A landscape with many valleys, sampled at points; each row gives a point and its height.
A ball rolls from a point to the lowest of its 2 nearest points, and stops where none of them is lower. Distance is the straight distance between rows; heights are no part of it.
<401> height 5.77: [ -6   4   6  17  -9  12 -16   5  11  -1 -11   3  -3  -4  -6   2   8  -3
 -13  -1   0  -2   7   3   5  15  10  -8   7  -8  -9  12  15   1 -11   8
  -5 -20  -2  -1   8]
<1075> height 2.80: [ 11   1  -1  -9   9   3 -10   8  -7  -9  19  -6   8   7  15  -8  -2   4
  -1   7  14  16   6  -7  -3  -1   7  -2  -1  -1  -3 -10 -13  -5   4  -4
 -16   0 -15   3 -14]
<603> height 5.07: [  8   4  -3   1  -9  -2   2  -7   4  -7  -2   6   2 -17  10 -17   6 -15
  -8  -4   1  -2   8  21 -25  -2  11  19   6 -12  -4  -1  14 -13   6 -13
  13  11 -17 -17 -16]
<453> height 4.00: [  6   7   3  -8   7 -10  15  -4   4  -3  -1  13  12  -8  12  -1  -3  -9
 -10   6   8 -11   4  -6  -8 -23  -5 -10  -2  14   2 -10 -15 -12   6  -4
  -9   5  -3  -9   3]
<345> height 7.01: [  5   6   1  -2  15   3   4   7  -5 -15   0 -13 -11   9   1 -16  -3  13
  17   9  22  13   8   2   0   5   8   7 -15  -5  -5 -14 -10   3  -2   0
 -12  -2  12  -5 -21]
<59> height 5.45: [ 12  -6  -5  -1  -7 -13  13  -9  -4   0   6   9   7  -9   9 -18   6 -11
  -7   0 -10  -4   7  10 -22   0  18  13   6  -9   1 -12   9  -9  24 -16
  11  15  -4   2 -10]
<788> height 5.41: [ -9  -3 -12   7  -1  -6  -3  -1   1   6   1 -16   3   3 -20   5  14  -3
   2  -2  14   9  13  16  -6   1   2  10   0 -12  -5   3  10 -13  10  -6
   1  -1   6  -2  -7]
<211> height 5.38: [ -3  18 -10   6  -4  -2   1  -4   7  -1  -7  14  -2  -4  18  -1  11 -18
  -8   4  -7   3  -5  -3 -11   3  16  11  11  -2 -20  16  23 -12 -13   7
  -4  -9 -10  -8  -9]
<278> height 6.50: [  6 -16 -12 -23  -2   3   2  -9  -3   3  14  -5   1   3   1 -19  -7   7
   9   2  -3 -16 -12   6  -4  -4  -6  13 -13 -16  18  -7 -13   6   6   3
  19  13 -21  10  -4]
<263> height 3.24: [ 11  -1   6  -7   1   3  12   5  11  -8  13   4   3  -2  -3   0 -12   6
  -6  -4  10   0  -6 -25  24 -20 -14 -25  -6  30  17 -16 -13   1   7  -3
 -11   0  10   7  20]
<986> height 3.73: [  8  -2  -8  -7   4  15  -5  11  -4  -4  -1 -26   6   7  -4 -14 -13  20
   2  -2  20   4  13  -1   0   4  -5   5   8  -4  17 -11 -13   8   5   2
  -4  21 -18  -8  -6]
<207> height 3.89: [  1  -1   1   3  -5   5  15 -20   3   1 -14   9   4 -12  17  -1   5   0
 -15 -18 -23 -12 -15 -12 -13 -10 -10  -2   2   4  -3 -11  -7  15   4 -10
   8   5 -14 -15  11]
<11> height 2.81: [-10 -12  20   7  -3 -16   2 -10  -6   7   3  -1 -10  13  -4   9   8  -2
  -2   3  -6 -10  13   3   8   7  12 -11  -8   5   1   8   2   2  -1   8
  -3 -15  11  20   1]
<1116> height 6.74: [  3   6  14   1  -8  -3  -5  -4 -19   4  -2   6   1  -4  21  -1   0   1
   6  -3 -23   2  -4 -11  -7   9   2 -15  -3  12 -17  -4  -2   9   4   5
   4 -25  -1  -3  -5]
<811> height 3.63: [  8   8  -4 -11   7  -2   4   8   6  -7   8  17   2  -1   0   1  -9 -10
  -7   9   9   1  -1 -19   9 -24  -3 -18  -3  25   6 -13 -17 -17  -3   1
 -13  -7  10   3   6]
<518> height 6.14: [ 15   8  13  -4   0  -1  11  13   5 -12  -6   8  -3  10   8   8 -18   2
   1  -6   1  19 -11 -12  17  -3   1   6   9   8   5 -10   3   5  -4  -1
 -16  -3  18   2  -2]
<104> height 6.04: [ -5   0   9   7   1  11   1   6  11  -9 -13   6 -13  -7 -10  -4  -3   2
  -5   3  17 -14   2   8  -2   6  11   4  -5 -12  -7   8   2  -3 -20   4
  -2 -15  -1  -4  -1]
<604> height 7.61: [  7  -9   5  -5  -3  12 -12   1 -13   8 -13 -11   4   2 -12 -13 -13  13
  10 -13  -9   2  -7   6 -11  14 -13  10  -2 -17   6 -13  -7  23  -1   5
   8  13  -8  -5  -3]
<738> height 7.07: [ -5  15 -16   0  -3   0  -8  -5   1  17 -17   7  -4 -13  16   0   3  -5
  10   6 -17 -11 -19  -4 -12  15   0   5   3   3 -17  17  13  -2  -8   5
  13   0 -12 -19  -7]
<443> height 4.32: [ 18   0  -6 -10   1  -2 -14   6  -1   6   4   6   7  -1   9  -9 -12  -2
   8   9 -10  -2 -19  -4  -6   1  -9  10   0   0   0  -3  -3   1  -3   4
   5   4  -7  -4  -3]
<76> height 1.58: [  3 -10 -12  -9   1   9   2   7  -4   2  25   3  -2  -2  -6  -3   5   4
   2   7  -6  -4  -4  -7   8 -11  -7 -13  -4   3  16   2  -9  -6  13 -10
   7   1  -1   9  19]
<682> height 2.97: [ -9  -1  10   7   6   7  10  -1  16  -2 -15  13  -7  -9  -3   3 -13   1
 -16  -2  -2 -20 -10  -5   6  -7  -6  -3   2   0   5   4   0   9 -10   6
  -6  -4   1  -7  17]
<157> height 2.38: [  6 -11   0 -11   5  14  -2   4  -3  -6  20 -10   2   4 -10  -7  -8  17
   9  -2  -1   3 -11 -13  25   2 -13 -11  -9  -1  23  -9 -10  10  10   2
   5   1  -1  16  16]
<767> height 4.71: [  0  -4  -6   0   8  -6  13   1   9   2 -14  -1   7  -1 -23   6  -1   1
   2  10  15 -17   6  12   9  -9 -12  11   7  -8  18   5  -4  -4   2   0
  -3  22   8  -5   5]
<669> height 3.37: [ -3  -1   7   1   1 -11   6  -3  -9  -6  10   2  -9  14   7   4   5  -6
   1   3   6  12   7  -3   0   5  16  -7 -10   2 -13   4   3  -5   0   7
 -12 -13   8  10 -16]
<214> height 1.82: [  6  -3  17  -2   6  -4   7   1   5 -15 -10  -5 -11   9   1  -2 -24  12
   0   6   9  -9  -2 -12  21  -6   6  -7  -2   1   8 -17 -18  14   3   0
 -13   2  10   8   7]
<1062> height 4.35: [ -9  -2  -3   9   2  -7   7   3  19  -1 -22  -2  -3   1 -27   5  12  -8
  -8   8  23  -9  24  16   6   1   0   8   3  -7   7   6   3 -12  -4   1
  -8  12  11   5   7]
<963> height 7.47: [  6  -8   6  -2  -6  19 -15  12  -7   5 -16  -9  -4   1 -17  -8 -10  10
   5  -1   2  -6   3  10  -3  19  -6   6   6 -19   6   6   0  14  -9  11
   5  -3 -11   0  -4]
<264> height 6.15: [  5  13   1   1   0  -2  13  12  -1  -2  -4  14   1   3  11  10  -9  -8
  -3 -12 -11  19 -10 -17   7  -6   0   7  15  16 -10   3  12  -5  -7   4
 -18   3  16  -5  -3]
<421> height 0.91: [ -1  -8  -5 -10 -17 -15   5  -4 -15  18  17   4   1  13   9   6   6 -16
   5  10 -12   7   4  -6  -8 -15  12 -11  -5  14  -5  10   2 -21  20  -5
   5  -5   3  15  -1]
<938> height 5.47: [ -8 -11  -6   5 -11   0 -15   1   3   6   1  12 -10 -10  -8  -2  21  -7
  -5   6   8   7   4  19 -12  10   5   5 -11 -11 -17  18  14 -21  -8   0
  17 -21  -7  -1  -3]
<45> height 2.22: [ 10   4 -10 -15  -1   1  -8   5   0  -7  24 -10  13  16  11   2   0  -6
   2   5  11  23   5 -14   9 -10   1  -8   5  10   5   1  -5 -17   9  -7
 -19   2  -6   8  -1]
<837> height 4.90: [ -1  -5   9  -9  -5 -11  14 -16  -4   7   8   2   6  11   9   8   0   0
   4  -4 -17  -8  -8 -10   4 -11  -6 -14  -5  12  13  -2 -11   6  10  -3
   3   6   1  13   9]
<1077> height 6.91: [-10  14  -3  -1   2  -6  -6  -9  -6   8 -12   7 -10 -12  20   1  -4  -6
  10   4 -17  -9 -15  -8  -3  11  -3  -9  -4  10 -17   4   2   5  -6  20
   9 -18  -2  -8  -6]
<902> height 2.92: [ -6  -8   7   4   6   8  -6  11  -3  -4   2  -7  -6  -3 -20  -6 -16   7
   0   0   5 -15   0   1  16  10 -19 -14  -4  -7  15  -3  -8  17  -7  12
   7 -10   6  10  14]
<1058> height 0.34: [ -1  -5  -3   2   4   3  -5  12   4  -2  10   6   4   1 -19   2   9  -6
  -2  11  10  -1  14  -2   8  -8   1 -17  -1   4   3   0  -1  -8   6  -6
  -5 -10   5  11  15]
<276> height 5.71: [-18  -6  -5   6  -3  -1   6  -4  -1  12   9 -19  -9  -6 -12  14  28   1
   0  -2   0   8  12  22  -7   3   3   2 -15  -6  -5  12   2  -3   3  -8
  14  -7   7   5  -3]
<512> height 3.33: [-18 -11  19   9  -7 -11   7 -12   1   0  -3 -15  -5   7 -21   6   2  10
  -4  -4   2  -9  24  11  11  11   4 -11  -8  -2  14   8   3  12   4   3
   2   3  15  22   5]
<1029> height 4.56: [ -3 -10  -5  -3   0 -15  -4  -6 -12   8  10  -4  -4   4   6  -4  14 -10
  13   8  -1  10  -4  10 -16   0  10   8 -11  -8 -13   7   5 -10   9  -4
  14  -9   1   4 -17]
<294> height 4.72: [  0  -9  12  -2 -10   2  11 -17   5  -5   1  -9   4   9   2  -6   5   0
 -12  -2   2  -4  18  -1  -3   5  15 -12  -2  -7  10  -3 -13   9  13  -3
 -14   5 -15  10   3]
<672> height 4.67: [  0   6  -8   3  -5  12  -7   2   9   6 -17  13  -4 -10   9  -4 -10   6
   2  -3 -24 -10 -25  -3  -9   5  -6  22   9  -4  -8  -7  10  12 -10  -4
  13   6   1 -25   4]
<791> height 6.17: [ -2 -11   1  11  -4  -8  -6   2  -2  14  -2  14  -8   4  -4  12  12   0
   3   7  -7   4  -6   3   2  11   2   5  -6   0  -7  22  19  -8   0   8
   9 -16  18   7   6]
<418> height 4.31: [ -8   4  -5  10   1   7   8  -3   6  10 -12   9  -8  -7   9  11  -2  12
   6 -17 -24  -6 -28 -10   5  -2 -12  14   4   4  -4   7  11  12 -16   0
  14   1   6  -9   9]
<562> height 3.98: [ -4   9   5  -1  12 -10  -6  15   6  -3  -2  -2  -3   2 -14  12 -19   0
  12   5  28  -5  -1   1  31  -8 -16  -6   3  11   9  -1   0   0 -17   3
  -5   3  22  14   7]
<252> height 6.38: [  6  -7  -3   2 -10  -8 -20   3 -14   9  -5   4   5  10  -3   8   7  -3
  10   5 -17  13  -9   2  -1  20   4  10   5 -11  -9  10  16  -3   4   6
   5  -9  10   3   1]
<459> height 5.93: [ -5   3  -2  14   5   0  -2  12  13  -4  -7  16  -3  -7  -4  15  -6  -3
  -6  -6   7   0   1  -5  16  -8  -2  -6  13  14  -1  11  16  -7 -12   4
 -15  -5  15   3  10]
<105> height 5.96: [-15 -13  -2  16  -3 -12   1   1   0   7  13   0 -15   6 -15  23  18  -1
   0  -6  -3  11   5   7   0   0   7   2  -8   8  -6  12  16 -13   4  -2
   3 -13  18   9   3]
<177> height 6.52: [ 14  -2 -15 -10  -9 -14  -2   1 -10  14   7  17  13  14  11  -1   3 -14
   5   0 -16  12 -10 -11  -9 -11   2  15  12   6   1  -2   8 -19  12  -4
  -7  16   4   1 -11]
<1023> height 2.63: [-16   2   4  10  13  -7  18 -11   5  -6   1 -10   2   1 -17  12   8   5
  -3   4   7   0  26  -1   5 -11   4 -24  -3  21   9  -5  -4   4  16  -9
 -12   9  16  10  14]
<493> height 5.02: [  2  -4 -12   1  -2 -10  -9   1   1   5   0   3  -6  -5 -11  -6  17 -11
   4  17  12   8   6  21 -21   3   5  11  -9 -13 -17   4  11 -23  13  -3
   5  -8   6  -7 -10]
<288> height 3.84: [ -1  -5   0  13  -9   0   8  -6  -1  12 -13  15  -4 -12   5  12  16  -2
  -1 -11 -26  -8  -9   1  -5   8  -2  12  -2   3   1   7  11   3  -3  -8
  15   2   2  -6  10]
<1052> height 6.84: [  3  -6   3 -14   7  -1   8  -7  -6  -9  15 -20  -1   9   4 -19   0  14
  15  12   5  11  11   1  -7   0  15   4 -17  -2  -1 -12  -9   6  11  -1
   5   5   0   6 -21]
<390> height 3.93: [ -6   1   8   9   0  -3  16  -3 -11  -9  10  -8  -8   6  -4   0  17  -3
  -4  -1   3  22  16   5  -4   9  29   6 -13 -11  -9   4   5  -2   2  -8
  -4  -9   6   7  -5]
<770> height 4.41: [  4  -2  -1 -14   3  10   8 -11   4  -5  14 -10   9   1   2  -7   2   4
  -3   2  10  -6   8  -3   1 -14   2  -9  -3  -4  16  -5 -23  -1   5  -2
  -6   8 -24   7   5]
<504> height 6.10: [ -7  14  -9   8   3  -6 -20  13   4   0  -3   6   3   0  -9  16 -12  -8
   2  -6   6   6  -6  -9  22  -2 -13 -21  13  16  -7  11  21   0  -7   4
  -1  -2  13   7  11]
<379> height 5.01: [ -1  -8   9  -4 -10   8  12  -9   2  -7  -1   1   2   8   7  -3   2  -2
  -8  -4  -4  -8   2   1  -4   3  13  10  -4 -16   7   7  -4   6   1   1
   5   4 -14   8   0]
<581> height 2.19: [-17 -11  10   8  -1   3 -12  -7   5   3  22  -9  -8   2 -13   7  12  -3
  -5   3   3 -15  17   8  10   1   8 -22 -13  16   7   8  -2   1  -7   0
   1 -20   2  24  15]
<437> height 5.33: [ -2  -2  -1  -9  -5   4  -1  -7   3   2  13  -5  -1   5   8   4  10 -12
   0   0   6   2   1   4  -3  -6   9   2   2  -2  -1  14  -1 -15  -8  -1
   1  -3 -21   8  -7]
<398> height 4.33: [ -2  13  -3  -5   9   1  10  -3   4   0   2  11   1  -6  15   6  -4  -8
  -5   0  -3  -6 -17  -4  -3 -18  -6   2   1  11  -3  -6  -4  -1  -6   2
  -1   1   1 -18  -2]
<206> height 1.59: [ -3  -2  -3  -7  -4  -5  15  -4   0  -5  16 -13   7  25   3   4   5   2
   9  12   6  18  13 -13  12 -10   9  -6   6  14   8  -1  -1 -11  14  -5
 -17  13   4  18  -3]
<752> height 5.10: [-11  -8   9  -4  -1  -6   5  -7 -13   7  21  -8  -6  10   8  12  -1   3
  10  -8 -15  -3 -10  -8  12  -7 -12 -21 -15  22   6   5 -12   5  -4   5
   9 -13   5  23  10]
<269> height 4.11: [  3   2 -13  -8   9  16   1   6   5 -12  12 -13   8   3  -6  -1   3   8
   3  -1  14   1  10  -5   8 -14  -9   1  10  -9  18  -3 -12  -3   6  -9
  -5  20 -14  -3   6]
<467> height 5.24: [  4  11  -1   2   5  21 -10  15  10 -12  -6   7   1 -15   9  -5 -16   8
 -12   4   6   4  -7 -10  -1   0   6   2  13  -2 -13 -11   1   6 -10   2
  -7  -4  -1 -25   1]
<70> height 5.68: [  4   9  -4   3  -5  10  -5   4   3  -1  -2  21  -5  -3  16  -1  -4   0
  -5   1 -15  13 -15 -14  -2   3  10  -1  12   3  -9  14  16  -4  -7   3
  -9 -14 -10  -8   3]
<67> height 5.54: [ -7   8   2   3   5  15 -10   2  -1  -5   0  -4  -2  -9   6   0  -4   6
   2 -10  -4  -5  -9  -7   6   9 -10 -20   0   0  -6   1 -10  13  -9   9
   6 -19 -10  -7   3]
<29> height 2.40: [  2  -6  16  -1   2   1  -7   5  -5  -6  -4  -9  -9   9  -3  -3 -22   9
   7   5   6  -9  -5  -2  12  10  -4  -3 -12  -9   2 -10  -9  13 -11  12
  -5 -10   5   8  -8]
<452> height 7.33: [  6   1  -1   2  -3  12 -22  11 -12  -2 -12 -14  -2   3 -13  -9 -10   5
   7   9  19   9   4  14  -7  23  -1   5   1 -19 -10   9   4  -2 -12  11
  -4  -9  -6  -2 -14]
<113> height 5.06: [ -6  12   6  10  -7  -6   8  -6   3  -7  -9   1  -4  -5   7  -3  15 -24
 -15  -4  -1   2  11  10 -14   9  16   8   4 -11 -19   9  11 -11  -3   1
  -4  -8  -6  -7 -11]
<638> height 4.97: [  6   8  -3   0   4  18  -5   3   9  -5  -8   3   1 -13  12 -13 -19   6
 -12  -6  -3  -5 -17  -3 -15  -4  -4  20  10  -6  -3 -17   1  15  -6  -5
   4  16 -10 -28  -1]
<500> height 3.45: [ -1   4   4   7  -2   0  17 -11  15   3 -20  23  -3 -16   9   4  -3  -3
 -23  -5 -18 -15 -14  -6  -3 -14  -6   3   6  13   2  11   4   6  -5  -2
   1   8  -6 -11  21]
<751> height 4.66: [  0   6  -5  -3  -9   7   6  -9   6   0  -7   5   9 -17   3  -8  11  -8
 -18  -6  -5  -7   7  16 -18   0   0   2   4  -9   3   3   1  -6   3 -13
  14   6 -28  -5  -3]
<1128> height 2.64: [-13  -2   5  10 -14 -13   3 -15   4  16  -8   5  -5 -10  -5  19  24 -20
 -18   0  -5  -8  13  15  -4   3   6   0  -4   2  -4  13   5 -14   2  -5
  10  -9  -1   8   5]
<805> height 4.98: [  2 -15   1  -6   4   3  17 -12  15  -1  -6   3   2   1 -14  -5  -6  10
  -8   5   6 -20   4   4   9 -12 -10   6  -5  -8  23   0 -13   6   7   3
   4  22  -3   3  13]
<297> height 4.55: [ -1  11   4  12  -6  -2  22  -5  -2 -11  -7   1  -9  -9  -8  -6  15 -10
 -11  -4   0  10  20  13 -11  11  29  12  -4 -16   0  -1  13  -6  10 -11
   0   3   4  -3  -7]
<625> height 2.88: [ -7   1   1   5  12   0   5   1  -3   0  -4  -8   1  -2  -9  14   4   2
   4  -8   2   4   1   3   4  -3  -9 -10   1   3   4 -10   2  10   8   1
   0   3  14  -7   0]
<549> height 4.65: [  6  -6   6  -8  -4 -10   0 -11  -7  10  -3   7  10   2   5  -9 -14  -2
   6   3 -18 -19 -17  -8   0   0 -12   0  -2  -1  11  -8 -16   7   4   9
   4   6  -3   2   7]
<1146> height 6.57: [  1   3   4   8  -6  -8 -22   1 -18   4  -1   0   6  10  10   8   1   1
  11  -3 -15  18  -3 -10   2  18  -1 -13   5   5 -16   6   8   6   3   3
  -3 -16  11   3   1]
<997> height 6.68: [  0  -8  -9 -17   7   2  -4  -3 -15   2  18 -18   4   5  -1 -10   0  13
  12   5   3   6   2   3   2   0  -8  -2 -15  -7   9  -4 -14   5   6   5
  13   6  -6   7 -11]
<428> height 6.27: [  3  10  -3  -3   6  -3 -18  15  -3  -1  -4   0  11   2   4   7 -17   0
  10   5   7   8 -10  -9  18   2 -13 -10  16   6  -4  -3   1   9  -6   7
  -8   0   9   3   0]
<583> height 7.25: [ -1  10 -18  -4  -2   9 -10  -1  13  10 -13  21  -8 -23  13  -8   2   0
   2   7 -26 -16 -21 -11  -5  13   0  -7  12   8  -2  20  17  -6  -7   3
  14  -3 -16 -13  11]
<324> height 5.76: [ 15 -12  -7  -8  -8  -4  -3  -5  -5  11   1  12   7  -7  -1  -4   7   2
   0   4 -22 -11   3   2 -16   3   5   6   8  -3   6 -10   1   1  24 -14
   9  16  -1  -6   7]
<1082> height 3.43: [ -3   2  -2   4   2   3   0   3  -1   4  -5  -5   2   1  -5  11  -1   6
  13  -8  -1   2 -11   8   2  -1  -5  15  -1 -10   3   5   6   5 -10   5
  10   4   5   1  -6]
<298> height 3.90: [ 15  -6  -7  -8   3  -7 -15   0  -8   2  11   1   5   5  13 -13  -6   5
   9  -2 -10  13 -10   4 -19   8   2  25   5  -8  -7  -5   4  -4   1  -2
   4  13  -9   3 -19]
<723> height 1.86: [ -5  -4  -4  -2 -17 -20   3 -16 -10  19  -1  -3   5   6  -3   9  15 -25
  -3   7 -11  -7  12   8 -11  -1   5  -4   3   2  -5   7  -2 -13  15  -4
   6   0  -2   9  -1]
<701> height 2.89: [ -1   2   1 -12   7  -1   6   1   0  -7  19 -12  11  -1 -11  -2 -11   6
   5   1   9   2  -1 -13  22 -11 -17 -31  -2  15  23 -10 -21   4  14  -6
   1   7   3  16  18]
<813> height 5.58: [ -3  -1  -2 -13   3   6  -5  -3  -5   0  10 -20   5  12  12  -7  -2   0
   4 -10  11   8  -3   4  -7  -6  -1  12   0 -12  -4   9 -10   6 -17   5
   0   4 -21   3 -16]
<242> height 5.46: [  1   7  -1   6 -12  16 -16  11   6   1 -11   6  -2 -14  -9  -3  17  -3
 -12  -2   3   1   9  15 -12  15   3  -1   4 -13  -9   8  12  -7   0  -2
   8 -12 -11 -13   1]
<784> height 7.72: [  6   4  10  -1   1   5  -3   0  -7  -1 -15 -18   6   6  10  -7 -20  11
   3 -12  -5   1 -10  -3  -6   7  -7  15   8 -11  -6 -19 -10  22  -9   8
  -5  11   0 -10  -8]
<939> height 6.28: [  6 -12 -16 -16  -2   0  -8  -2 -12  14   7  -7   2  -5   0 -14   5   5
  13   2  -2  -7  -8  17 -20   3 -11  16  -9 -10   3   7  -4  -5  -3  -3
  26   5 -19   2 -14]
<1020> height 4.62: [ -4   7 -11  -1   6 -12  16  -6   3   6   5   1   9   3   5  17   9  -9
   2  -9  -3  -2  -7   1  -4 -22 -11  12   1   8   5   1  -3  -6  -3  -2
  -6  15   5  -6  -6]
<538> height 5.95: [  8  -5   8  -1   2   9   2  10   2 -10   5  15  -5   6  16   1 -12  12
   1  -4  -5  21 -23 -16  10  -1   8   9  -1  -2  -6  -1   7   4  -7  -2
  -7 -10   4   0   3]
<451> height 3.10: [  2   2   4   3  14 -10  12   1  10 -11 -10  -5   1   2 -19   0  -3   9
   7  18  21 -10  23  -4  13  -8  -2 -16  -4  11   9 -17 -16   3   8  -1
 -14  12  21   2   8]
<361> height 3.88: [-11  -3  -3   4  -6   0   8  -3   8   5  -7 -13  -4   4 -37   3   9  14
  -3   9  16  -6  30  19  11   7   7  -4  -6  -9  16   9   5  -4   8  -1
   1  10   9  11   5]
<414> height 2.39: [ -3   0  15   9   7   6  18  -2  16 -14 -15  -2  -5   3  -5  -2 -13   9
 -14  -6  10  -7  10  -6   9   0   6   2   5  -1   7  -8 -11  16  -3  -3
 -18   6   2  -2  13]
<6> height 4.24: [  1  -6  -1  -3 -11   5  13 -20   3   8 -11   0  10  -9   8   0  13   3
 -10 -17 -19 -13  -1   6 -18  -3  -5  12  -1 -12   6  -8  -8  15   2 -10
  19  17 -20  -5   2]
<454> height 2.13: [ -8  -2   7   3   2 -10  24  -2   8 -11  11  -5   0  17  -5   6   5   0
   4   7   8   5  23 -10  13 -14  17 -12  -6  24   5  -8  -2 -10  10  -5
 -22   7  22  16   3]
<1224> height 5.30: [-10  -2   5   4   3   1  -7  -4  -9   3  12  -3  -9  -3  10   7  -1  10
  13  -9 -15   2 -14  -7  13   5 -17 -16  -7  11  -9   8   2  10 -12   9
  13 -17   5   7   9]
<660> height 7.17: [ 11  -1   4  -2   6  10 -14  16  -8 -11 -11  -4  -8   4  -2 -21 -11   4
   4  11  31   4   8  10  -4   7  12  13  -7 -12  -9  -4  -8  -4 -14   7
 -12  -5  -2 -12 -19]
<133> height 5.52: [ -7   8   4   4   5  24  -3   4   7 -13  -2   3 -11 -11  14 -11  -6   9
  -9  -7   6  -1 -16  -3  -4   4   0  -3 -10  -2 -16  -3   1  13 -16   5
   7 -19 -11 -20   0]
<101> height 3.35: [ -5   6  15  12  10   1   3   8   2 -16  -1  -4  -5  -2  -4   8  -9  15
  -1 -10   8   6   0  -8  15  -4  -6 -19   3  12  -4 -16   3  16  -4   1
 -11  -8  15  -3  10]
<236> height 3.70: [-10   6  16  10  11  -5  -5   6   8 -14   3   3  -7   0  -3   8 -22   6
   5  -8  14  -7 -11  -7  33  -4 -11 -12   0  13   4  -2   0  14 -20   9
  -5  -9  15  10  11]
<373> height 1.43: [ -8  -4   9   3   7   9  -6   0   1 -12   8  -5  -3   4  -8   3  -1  -1
  -5  -2  14  -6  18  -1   7   1   0 -20 -10   4   0   0 -12   5  -9   2
 -12 -11  -3   7   6]
<812> height 5.04: [  1   8  -3   4  -6   0  -9  -1   6  11 -15   4  12  -9  -9  -2   9  -7
 -13   0  -7 -12   6  15 -12  10  -9   0  11 -11   1   4   1   3  -3   1
   6   8 -12 -12   1]
<1110> height 5.72: [ -2  10  -9  12   4   5  -4  12   8  -9  -3  11  -2  -5 -10  10   8  -7
  -6  -4  10  13   0  -1   2  -7   4  -7   5   4 -15   3  18 -14  -3  -8
 -13 -14  10 -13   5]
<1002> height 6.58: [  4   2  -5  -2   8 -15 -26  12 -14   6  -2 -19  12  13  -4  -2 -13  -4
  14   5  16  11  -1   5   5   9 -16   8   8  -3  -2  -6  -4  -5  -6   7
  -6  16   1   1 -19]
<709> height 6.42: [ 10   6   1  -7  10 -10  -7  13  -8  -7  -7  -6  10   8  -3   1 -12  -4
  13  10  21  -2   9  -4  14   0  -9   2  12   3   3 -17 -10   0   3   3
 -15  10  12  -7 -10]
<91> height 5.48: [  4  17  -8   8   8   1  -7  13   7 -10  -6   7   4  -8   4   1  -2 -10
  -7  -4   9   7   0  -2  -6  -3   7   6  13   0 -16  -9  10  -6  -3   0
 -15  -1  -1 -24  -8]
<81> height 3.30: [ 11   2  -3   1   7   8 -19   9  -8  -4   5 -16  11   7   6 -14 -10   7
  -1  -4   8   9  11   3 -13  11   3   8   7  -9  -4 -11  -8   3   3   0
 -13  11 -16  -7 -12]
<440> height 6.70: [ 12   3 -11  -5  -7  -6   5 -11  -2   9   2  18  15  -3  17  -2   2 -16
  -7  -9 -16  -4  -7  -3 -26 -13  -1  12  13  10  -2   3   8 -14   3  -6
   5  16 -14  -4  -5]
<505> height 6.34: [ 19  13   0  -2  -3 -12  -2   6  -8   3   0  12   9   2  16   1 -11 -10
   3   0 -10  19  -7 -15  -3   0   4  14  16   5  -9 -13   5  -5   7   1
 -19   9   7 -10 -16]
<291> height 5.99: [ -7 -10 -13  -5  -6   2  -2  -1  -6  15  17  -8  -3  -8  -7  -1  19   0
   1   4  -6  -5  -1  18  -8  -2  -7   2 -11  -8   7  12  -6  -5   4  -7
  29  -8  -6   1   4]
<405> height 4.02: [  5  -7  -5  -1   1  -5  -1   2 -13   2   0   2  -8   5   3  -3   5   7
  15  -5  -9  19 -17   7 -12   4   2  25  -8 -15  -3   3   7  -1   1  -4
  13   5   6  -3 -20]
<613> height 3.28: [-10  -4   4  11  -4  -8  17  -9   4  13  -4   7  -9 -15  -6  13  21   0
  -7  -3 -12 -16   8  12 -11  -2   3   4  -6   8   7   5   6   0  11  -9
  14  -2   7  -1   7]

Where does a ball stop that starts at each point below?
<398> | <1058>
<638> | <421>
<379> | <206>
<805> | <206>

Call two points neighbours if one is among the 2 nearest of the other. Go from one point of each pair to the other, from neighbour to neighbour, staying as low as possible. Name the highest point that can't be avoided.
<421> / <625> | <1029>
<298> / <625> | <405>
<206> / <214> | <451>
